The views of a scene show one set of named points, each view turned or mirrored, and shifted as a whole, with a little noise and some points left out.

Scene 1
View 1
(46): [-10   5   0  13 -15  -1  -5   8  12   3 -10  -2  -7  -9  -3  -1 -17 -12
  -7  10   8]
(54): [ -7  -3   0   7  -7   3   0   4  13   7  -1 -10   7  -7   0   1  -9   2
   3  10  -7]
(203): [-12  11   2 -13  -6  -2  -7   7  12   3  -2 -12  -1   0  -7  -1  -9   3
  -3 -10  -6]
(206): [ -9   9   1  -1   0   1  -1   6  11   7  -2 -11   0   2  -2  -2 -11   4
  -2  -2 -10]
(5): [ -5 -10  -2  14 -10   5   3   3  13   7   1 -10  12 -13   2   2  -8   1
   6  18  -6]
(116): [-12  14   1   2  -9  -2  -7   9  12   3  -9  -5 -10  -1  -5  -3 -16  -7
  -8  -2   3]
(11): [ -8   2   0   1  -5   1  -2   5  12   6  -1 -11   5  -4  -2   0 -10   3
   1   2  -8]
(59): [ -8  23   2  11   5   1   0   8   8   9 -13  -1 -17  13   0  -7 -22  -3
 -13  -1  -4]
(117): [-11  13   1  -3  -2  -1  -4   7  11   5  -5  -9  -5   3  -4  -3 -14   2
  -5  -5  -6]
(133): [-15  28   4 -16  -3  -6 -11  10  10   2 -11  -7 -19  11 -11  -6 -17  -3
 -15 -21   0]
(251): [ -7  15   1   8   4   1   0   7   9   9  -8  -5  -8   8   0  -5 -17   1
  -7   1  -7]
(81): [-12  15   2  -1  -6  -3  -6   8  12   3  -9  -6 -10   1  -6  -3 -16  -4
  -8  -5   0]
(194): [ -7   5   0  13  -7   2   0   6  11   6  -7  -5  -3  -3   1  -2 -15  -4
  -4   9  -2]
(94): [ -9  26   3  -2  13   1   1   7   8  10  -8  -7 -13  19  -2  -8 -18   8
 -11 -11 -14]
(220): [ -8  20   1  14  -1   0  -1   9   8   7 -14   0 -16   7   0  -6 -22  -6
 -13   3   0]
(262): [ -7  -1  -1  20 -11   2   0   6  12   5  -8  -3  -1  -9   2  -1 -15  -8
  -2  17   3]
(224): [-10   1   0   4 -13   0  -5   7  13   3  -5  -7   0  -9  -4   0 -12  -5
  -1   5   1]
View 2
(5): [-10   7   9  -4  11 -14 -17  -2  20  -7   5   6   2   2 -14   7   0   7
   1 -10 -12]
(117): [ -8  -8  -4  -1   3   0   0  -1   3  -5  -1  -6  11 -13  -6  -6  -1   2
  -8   6   2]
(59): [-12 -11 -11   4   6  -3   0   7  -1  -4 -13 -14   3 -11  -4  -4 -10   6
 -10   7  22]
(94): [-10 -15 -19  -4   5   2   1   3   4  -7 -13 -14   8 -17   2 -14  -3   9
 -16  14  13]
(251): [-11  -8  -8   0   7  -4  -4   4   6  -6  -9  -9   4  -9  -5  -4  -6   7
  -9   5  11]
(116): [ -8  -6   3   6   1   0   3   2  -4  -3  -1  -6   9 -11 -11   1  -6  -3
  -3   3   8]
(206): [ -9  -6  -5  -4   5  -2  -4  -1   9  -6  -1  -4   9 -11  -6  -6   1   5
  -9   4  -2]
(133): [ -6 -16  -8   5  -5  10  14   1 -12  -3  -4 -13  17 -24  -4 -11  -3  -5
 -12  16  13]
(54): [-10   2   4  -3   9  -8 -11  -2  15  -6   4   3   6  -4 -11   2   1   5
  -3  -4  -9]
(194): [-10  -1   2   2   7  -8  -7   3   6  -5  -3  -4   2  -3 -11   4  -6   4
  -2  -3   5]
(46): [-10   0  10   9   4  -7  -3   3  -1  -3   0  -3   3  -3 -15  10  -9  -3
   2  -6   9]
(81): [ -8  -8   0   4   1   1   3   1  -3  -4  -2  -7  10 -13  -9  -2  -5  -2
  -6   6   7]
(224): [ -8  -1   7   3   3  -3  -3  -1   4  -4   4  -1   9  -8 -12   3  -2  -2
  -2  -1  -3]
(220): [-11  -8  -6   6   5  -5  -1   7  -2  -4 -11 -12   1  -7  -8   1 -12   4
  -5   3  21]
View 3
(262): [ 13   6  -1  11  11 -11  10  -1   1   5 -11  -4  -2  -9  -9  -2   3   5
   9  -3  -6]
(224): [ 12  11  -4  10   1  -1   9   3   1   9  -1  -5  -6  -7 -13  -7   8   8
  -4   4  -5]
(203): [  7  14  -4   8  -8   1   5   7   0  13  11  -5 -13  -1 -15  -4   8  14
 -19  13  -1]
(251): [  3   8   2  10   5 -16   2   8  -2   7   3  -3  -9   3  -5   9   0  13
  -9  10  -1]
(5): [ 12   6   0   4   2  -8  12 -11   5   8  -7   3  -5 -17 -17  -6  -1  16
   8 -13   1]
(81): [  8  12  -3  13   3  -5   5  12  -2   9   4  -8  -9   3  -9   1   8   6
 -12  15  -6]
(59): [  1   8   2  14  11 -19  -1  15  -5   5   2  -7  -9  10   0  14   1   8
 -11  17  -4]
(116): [10 11 -3 14  5 -4  6 11 -3  8  1 -9 -7  1 -9  0  8  4 -9 13 -8]
(194): [  9   7  -1  10   7 -11   7   2   0   7  -4  -4  -5  -4  -9   2   2   8
   1   2  -4]
(117): [  6  11  -2  10  -2  -6   4   8  -1  10   7  -5 -10   1 -11   1   5  13
 -14  11  -2]
(220): [  5   7   0  15  13 -17   2  14  -4   5  -2  -8  -6   8   0  11   3   4
  -6  14  -7]
(94): [ -4  10   3  10   0 -18  -3  14  -4   9  14  -4 -15  12  -4  15  -1  18
 -22  20   3]
(46): [ 15   9  -4  14  11  -5   9   6  -1   6 -10  -8  -3  -4  -8  -4   8   0
   3   4 -11]
(54): [ 10   8  -1   6  -1  -6  10  -5   4   9  -1   0  -6 -11 -16  -5   1  16
   0  -4   1]
(11): [  8  10  -2   6  -4  -5   8  -1   3  11   4   0  -9  -8 -15  -4   3  16
  -7   1   1]
(133): [  5  16  -5  15  -2  -1   0  23  -6  10  14 -12 -13  13  -7   4  12   5
 -28  29  -7]
View 4
(133): [  2   9   3   9  -3   6 -11   8  25   3  -2 -17  11   9 -17  15 -11  -5
   5  14   3]
(224): [ -1  -4  -4   1 -15   2  -1 -10   2   3   3 -13   1   0   6   3  -1   1
   5   2  -5]
(262): [ -1 -13  -2   7 -19   3  -5 -20  -9   8  -3  -9  -6  -7  11   3  -7   7
   2  -4 -12]
(220): [  2  -6   4  19 -12   6 -16  -9   8  10 -10 -10   1  -2  -6  13 -19   3
   1   3  -6]
(116): [  2  -1   0   6 -11   5  -6  -6   8   5  -2 -15   3   0  -3   9  -8   1
   5   6  -5]
(194): [ -2 -10  -2   9 -17   2  -9 -14  -1   7  -3  -7  -1  -1   6   4  -8   4
   2  -1  -5]
(206): [ -7  -7  -4   7 -14   0 -10  -6   9   2   1  -3   7   9   4   2  -4   0
   3   3   5]
(11): [ -8 -10  -7   3 -17  -1  -6 -11   2   2   4  -2   4   6  11  -2   1   2
   3  -1   3]
(94): [ -7  -3   2  19  -9   2 -24   1  22   5  -5   1  13  14  -9  10 -17  -1
   1   6  11]
(203): [ -4   0  -5   0 -10   0  -5   1  14   0   6 -10  10  10   0   3   1  -3
   5   8   6]
(251): [ -4  -8   0  15 -13   2 -17  -8   9   7  -5  -3   4   5  -1   7 -13   2
   1   2   1]
(54): [ -7 -12  -7   2 -19  -2  -5 -14  -3   3   4  -3   1   3  14  -3   1   3
   4  -3  -1]
(81): [  0   0   0   7 -10   4  -8  -4  11   4  -1 -14   4   3  -5   9  -7   0
   4   6  -2]
(5): [ -8 -17  -9   1 -22  -2  -2 -21 -11   4   4  -1  -3   0  21  -7   4   6
   3  -6  -4]
View 5
(46): [  6   1  -2 -11 -13 -11   4 -18  14   5   1   4  -5  11   6   0  -1   2
   0  -3   1]
(251): [  0 -11   5   5  -2  -6   5 -14   1   5   2   2 -13  -2   2   8   6  -8
  -3  -5   5]
(81): [  7  -6   5  -1  -4  -4   5 -11   5   7  -1   5 -13   3  -4   2  -1 -10
   3  -6   4]
(117): [  5  -4   4   2   0  -5   6  -9   1   6  -1   5 -13  -1  -8   1  -1 -12
   1  -5   4]
(262): [  0   5  -8  -8  -9 -15   5 -21  10   0   5   1  -1   5   9  -1   3   7
  -6   0   1]
(11): [  2   6  -4  -1   4 -10   8 -11  -1   1   2   4  -8  -5  -8  -5  -2  -6
  -4  -3   3]
(206): [  2  -1   1   3   4  -6   7 -10  -2   3   1   3 -11  -5  -7  -1   1  -9
  -3  -4   4]
(59): [  1 -20  10   6  -9  -3   3 -16   4   9   1   2 -16   3   6  15   9 -10
   1  -7   6]
(203): [  9   0   3   0   4  -3   7  -4   0   7  -3   8 -14  -2 -15  -4  -6 -15
   4  -6   3]
(224): [  7   6  -3  -7  -3 -10   6 -12   7   4   0   5  -7   3  -4  -5  -3  -3
   0  -3   1]
(194): [  0   0  -2  -3  -5 -11   5 -17   6   2   4   2  -7   2   4   2   3   0
  -4  -2   2]
(54): [  0   9  -8  -3   3 -13   8 -14   1  -2   4   2  -4  -5  -3  -7   0   0
  -7   0   2]
(133): [ 14 -18  17   3  -6   4   3  -3   5  16  -8  10 -22   7 -13   7  -4 -24
  13 -12   5]
View 6
(262): [  1   1 -16  -6   2  -1 -10   9   4   9  -6  -4  -5   5  -1  -6  10  10
  10  -1   4]
(94): [  1 -13   2   2  14 -10   1   0 -38   2 -17  23   2   3 -10  -1  12  -9
  10   0  -3]
(194): [  1  -2 -11  -3   6  -4  -6   7  -6   7  -8   3  -2   5  -3  -4  10   5
  10  -1   4]
(220): [  1 -11  -4 -13   4  -5  -7   3 -23   4 -13   8  -6   5  -6 -12  12   4
  14   0  -9]
(11): [ 1 -1 -9  8  9 -8  0  6 -7  4 -4  4  4  3 -2  4  7 -2  4 -4 14]
(203): [  1  -8   0   7   7 -14   4   2 -20  -2   1   6   8   2  -3   1   7 -12
   2  -9  12]
(81): [  1 -10  -1  -5   2 -10  -2   2 -21   0  -2   4   2   3  -4  -7   9  -5
   6  -7   2]
(5): [  1   8 -20   8   9  -2  -5  12  11  11  -6  -2   0   4   0   6   8   8
   7  -1  17]
(133): [  1 -21  10  -7   1 -17   3  -4 -40  -8   0   8   5   2  -5 -11   9 -15
   5 -10  -2]
(117): [  1  -8  -3   2   7 -11   0   3 -20   1  -5   8   4   3  -4  -2   9  -6
   6  -5   6]
(116): [  1 -10  -3  -7   0 -10  -3   3 -17   0  -1   1   0   4  -3  -9   9  -3
   6  -6   2]
(206): [  1  -4  -6   6  11  -9   0   4 -16   4  -8  10   4   3  -5   2   8  -4
   6  -4   9]
(59): [  1 -13  -2 -10   8  -6  -5   2 -30   4 -16  13  -4   5  -8 -10  13   0
  13   1  -9]
(54): [  1   2 -12   6   9  -6  -3   8  -2   6  -5   2   2   3  -2   3   7   1
   6  -4  13]
(224): [ 1 -3 -8 -1  2 -9 -2  5 -6  3  1 -3  2  4 -1 -4  7 -1  5 -7 10]
(251): [  1  -8  -6  -2  10  -6  -3   4 -21   5 -14  12  -1   4  -7  -4  11   0
  10   1  -1]
(46): [  2  -5  -9 -12  -3  -5  -8   6  -3   4  -1  -7  -4   5   0 -11   9   6
   8  -4   2]

In a view up to two points have been moved. Name them for each view, in the order of its rows, or write none.
view 1 | (224)
view 2 | none
view 3 | none
view 4 | (11)
view 5 | (81)
view 6 | (54)
